Points on a hilly landscape, in no order, each with its height.
From any point a ball rolls to the lowest of the 2 points nearest to it. It stops when none of these is lower. Distance is the straight distance between rows; heights are no part of it.
k838: [133 124 128 168 145 140 136 121 162 174 124 142 136 149 147 116 130 100
 115  60]  h=743
k551: [109  78 144 147  99 150 106 113 116  94 105 125 156 179 183 122 127 140
 145 105]  h=604
k934: [147  99 124 168 123 115  91 108 175 172 144 101 124 191 172 129 147 121
 107  70]  h=744
k591: [159  72 173 105 111 123  81 169 150 136 124 158 154  79 119 103 113 144
  78 130]  h=597
k877: [115 136 132 160 164 152 186 118 117 126  87 135 198 124 141 126 123 103
 165 114]  h=386
k325: [172 145 154 119 106 161 131 145 133 149 208 121 151 176 160 144 107 137
 174 120]  h=313
k152: [ 99 116 133 127 158 159 117 122 112 121 111 170 123 106 116 111 104 166
 111 151]  h=751
k945: [133  87 107 161 170 127 126  77 131 116 101 122 126 176 172 135 130  78
 175 128]  h=669
k486: [125 129 148  85 118 123 110 143 110 121 167 129 111 119 146 131 111  95
 155 199]  h=512
k889: [168  92 143 102 143 137  75 144 173 125  98 139 111  90 111 106 110 126
  70 150]  h=560
k395: [128 103 157 121 113  79  94 136 104 129 160 120 155  98 165  91 110  83
 143 182]  h=531
k156: [101 163 166 106  96 167 151 156 121 118 140 129 162 109  98 142 130 129
 146 121]  h=444
k972: [ 96 121 161 142 110 162 116 171 144 152 114 143 120 127 103 136 149  68
  83  59]  h=453
k206: [139 126 137  81 124  99 154 125 137  84  87 109  75  76  84 176 157  71
 135 174]  h=201
k344: [ 82 107 179 167 130 133 100  88 143 105 136 153  89  85 148 100 128  93
  97 126]  h=384
k745: [190 161  91 140 160 161 142 127 182 186 129 166 109 165 182 148  85 133
 168  94]  h=573
k11: [156 144  87 148 112 118  94 106 162 111 111 113  87 107 106  60 135 174
 103 150]  h=802
k527: [109 131 103 158 102 141  97  75 119  92 122 134 103 102 103 130 128 217
  97 109]  h=474
k905: [116 114 135 118  76 138 109 154 136 105 105 101  97 137 100 131 161  80
 113 128]  h=372
k642: [148 152 149 153 164 115 154 135 156 178 191 147 161 125 168 166  78 132
 155  74]  h=200
k896: [ 87 152  83 183 120 128 128 114 117 120 111 162 122 135 121 109 125 210
 102 103]  h=565
k44: [130 105  96 172 119 133 118  98 131 156 136 112 120 188 126 129 153 169
 105  97]  h=705
k318: [150 139 115 158 212 122 154 151 134 170 141 160 176 118 146 164  96 128
 144 102]  h=250
k656: [141 146 133  27 134  59 109 155  78  84 121 150  97  72 136 109  96 142
 109 172]  h=548
k215: [131 111  83 153 157 105 108 120 128 120 118 121 182  99 120 174 131 115
 139 126]  h=277
k799: [130 165 129 132 155 153 124 101 178 190 152 113 173 123 141 119 116 140
 120 127]  h=712
k569: [100  90 166 160 127 147 123  92 142  94 108 150  80 131 123 103 137 105
 135 155]  h=312
k932: [139 160 124 116 151 173 154 108 144 141  82 108 130 177 151 177 127 107
 179  77]  h=472
k997: [103 117 128  97  77 106 121 184 102 137 134 106 144 126 130 134 128 137
  93 116]  h=427
k840: [ 96 141 124 138 131 142 136 136 138 118 131 160  79 151 130 139 131  44
 159 150]  h=311
k73: [161  92 129 108  54 117  95 193 137  85 122 114 139 140 104 156 152  97
 129 124]  h=304
k297: [143 121 151 178  63 133  90 151 186 110 164 167 135 140 141  97 111 138
 131 128]  h=760
k90: [140  93 140  91 167 115 139 106  84  57  51 162  99  98 102 124 123 148
 106 161]  h=605
k523: [ 87 110 104 178 147 120 134 114  98 147 120 132 120 163 137  90 150 188
  76 102]  h=646
k660: [138  85 143 130 108  92 126 132 124 135 130  59 114 135 105 100 176 140
  74  90]  h=364
k192: [177  96 112 105 172 114 105 106 154 136  79 141 131  78 114  77 110 137
  64 180]  h=496
k315: [119 120 126  95 138 128 156 148  92 134 141 122 139 133  95 213 138 165
 136 128]  h=471
k624: [158 125 118  87  53 135 126 174 119  66 106 125 122 132  88 163 150 142
 142 141]  h=218
k610: [ 66 152  95 124 150 107 129 161  84 162 153 142 115 118 118 151 127 123
 103 124]  h=473
k556: [101 111 122  75  97 117 130 146  90 121 103 121 108 116 101 181 155 158
  94 130]  h=454
k782: [109  81 127 136 136 149 115  75 108  76  96 110 106 177 169 129 141 119
 169 153]  h=640
k613: [192 147 125 131 129 129 133 167 193 193 173 168 118 183 184 107  89 128
 160  97]  h=623
k444: [ 63 138 174 108 141 116 123  72 113 132 180 110  68  74 136  94 132 136
 108 162]  h=440
k746: [ 90 151 150 126 114 138 180  91  70  65 124 108 116 103  93  98 149 197
 151 131]  h=371
k994: [114 178 111 139 182 135 132 111 181 204 127 162 160 121 152 102 114  91
 115 119]  h=724
k893: [104 178 143 111  84 188 160 160 122 132 145 111 152 152 134 142 127 106
 182  96]  h=413
k579: [ 98 124 174 173 148 143 153 139 130  93 140 165  80 116 107 111 137  60
 146 152]  h=182
k450: [119 120 112 146 173 110 105  63 162 170 145 113 167 122 176 135 113 126
 113 123]  h=702
k729: [171 163 130 120 158 182 139 120 171 150  97 169 123 148 171 155  85 101
 177  73]  h=520
k238: [ 53 133 145 106 166 108 126 107 106 137 148 117  85 101 129 144 136 130
  96 137]  h=451
k431: [121 165 169  82 126 194 134 146 139 164 165 105 143 168 150 135  93 135
 163 100]  h=370
k854: [156 134 113 137  85 125 123 142 102 133 152  92 176 134 116 117 143 176
 138 113]  h=262
k599: [ 78 139 166 147 123 135 101  95 166 136 171 110  66  94 132  86 126  97
 110 159]  h=421
k834: [154 116 131  72 158  82 123 112  79  65  90 148  92  89 119  80 103 171
 102 155]  h=572
k852: [120 189 158 123 171 165 202 111 155 190 138 165 123 139 184  95  96 124
 168  89]  h=757
k29: [ 90 147 124 123 142 144 172  62  80  96 126 101 128 126 106 162 149 179
 147 137]  h=393
k455: [ 89 151  87 135 117 139 129  81 106 107 110 106  98 116  91 175 153 176
 121 122]  h=414
k753: [153 122 144 193 113 114 154 114 182 116 151 142 126 129 128  51 154 118
 124 173]  h=711
k368: [ 82 190 146 130 187 179 169 103 166 204 117 161 126 122 154 102  97  93
 132  93]  h=741
k783: [107 150 109 137 166 145 162 146 104 136 101 158 196 119 135 179  84 131
 161  95]  h=318
k757: [177  91 137 160 108  89 115 135 162 136 176 117 131 116 108  73 137 145
 110 155]  h=665
k477: [128 150  81 120 115 113 101 179 125 149 129 131  85 154 129 137 131  63
 138 147]  h=415
k213: [179 131 136 108 113  90 135 110 127  40 106  94  71  93  73 141 150 121
 138 160]  h=150
k931: [171 127 112 130  94 151 115 140 116  97 127 106 142 159  85 162 147 163
 157 127]  h=154
k412: [160 143 133 112 119 128 159 114  66  64 140 108 122 110  79 128 137 173
 159 162]  h=335
k371: [130 119 140  95 109  92 127 156 153 119 123 106 107  79  91 200 150  50
 118 140]  h=226
k372: [122 109 142 105  67  87 116 160 104 114 158  53 121 125 130 113 162 144
 106 111]  h=402
k742: [131 153  90 104 128  98 154 139  59 137 180 118 129 161  95 172 137 183
 128 145]  h=487
k951: [126 143 131 128 174 181 175  96 129 159  76 107 185 141 142 158 139 113
 146  85]  h=434
k289: [118 153 149 157  74 140  97 153 179 138 198 159  92 182 141 108 114 157
 125 105]  h=709
k91: [143 108  83 136 153 108  88 116 151 128 108 164 171  71 133 147  98 120
 115 160]  h=326
k857: [ 83 114 111 161 153 102 152 117  65 156 128 138 177 136 153 107 119 179
 111  97]  h=689
k759: [118 127 134 162  81 162 111 164 175 119  88 116 120 127  96 124 154  74
 105  85]  h=420
k88: [109 118 100  68 106 100 131 135  59 115  93  95 146 152 165 135 139 114
 121 156]  h=505
k67: [154 110 128 143 124 130 133 130 113 136 127  63 155 144 100 110 156 132
 110 120]  h=317
k75: [155 167 144 160 108 148 111 145 218 163 193 150  98 171 169 131  99 118
 152  83]  h=657
k126: [139 108  97  91  86 109 122 141  65  99  84  85 194 155 156 145 158 132
 152 126]  h=522
k157: [171  88 144 141 103  90 105 180 143 151 156 123 165 101 107  86 130 156
  81 123]  h=631
k433: [ 83 162  75  91 143 110 157 163  68 154 148 147 102 162 124 169 127 155
 133 127]  h=497
k701: [144 138  76  82 128  98 139 176 101 167 123 104 117 146 127 161 152  89
 146 163]  h=465
k626: [108 135 186 119 105 179 142 180 142 121 102 174 136 113  99 153 123  94
 119 100]  h=478
k959: [181 134 132 125 126 142 137 119 127  50 112 144 107  97  65 115 133 153
 145 179]  h=258
k61: [116  90 110 135  97 124 137 159  80  88  70 131 164 182 149 135 143 125
 146  89]  h=557
k93: [123  91 102 172 180  99 128  75 122 154 122 104 164 155 170 116 125 124
 139 147]  h=691
k50: [ 94  99 139 146 178 130 137 105  94 148 111 173 174 110 133  87 115 185
  82 128]  h=716
k554: [146 120 106 145 128  88 116 130 132 126 134  87 133 105  93 179 154  76
 140 132]  h=247
k593: [151 152 178 160 149 123 167 122 151 163 217 134 165 163 171 116  99 135
 189 119]  h=244
k654: [163 124 142 176 103 154 123 106 187 100 124 144  92 107  85  61 142 148
 107 159]  h=756
k772: [157 131  85 126 164 114 100  97 146 119  92 145 114  86 109 100 119 107
 117 187]  h=409
k33: [156 127 121  59 121  93  75 149 116 107 132 142 105  86 121 139  98 115
 123 202]  h=533
k965: [127 135  97  77 137 109 134 119  97 159 111  79 142 133 134 129 140  90
 132 171]  h=488

Where does a ball stop that starts at each point below?
k997 | k931
k972 | k931
k757 | k213
k50 | k213
k11 | k213
k626 | k642
k932 | k642
k934 | k213

Call two points neighbours if one is among the 2 nearest of the other. Go from one point of each pair to the other, from neighbour to neighbour, staying as low as possible. Name the highest point that can't be avoided.
k931 and k213 | k934
k642 and k931 | k626
k931 and k579 | k433
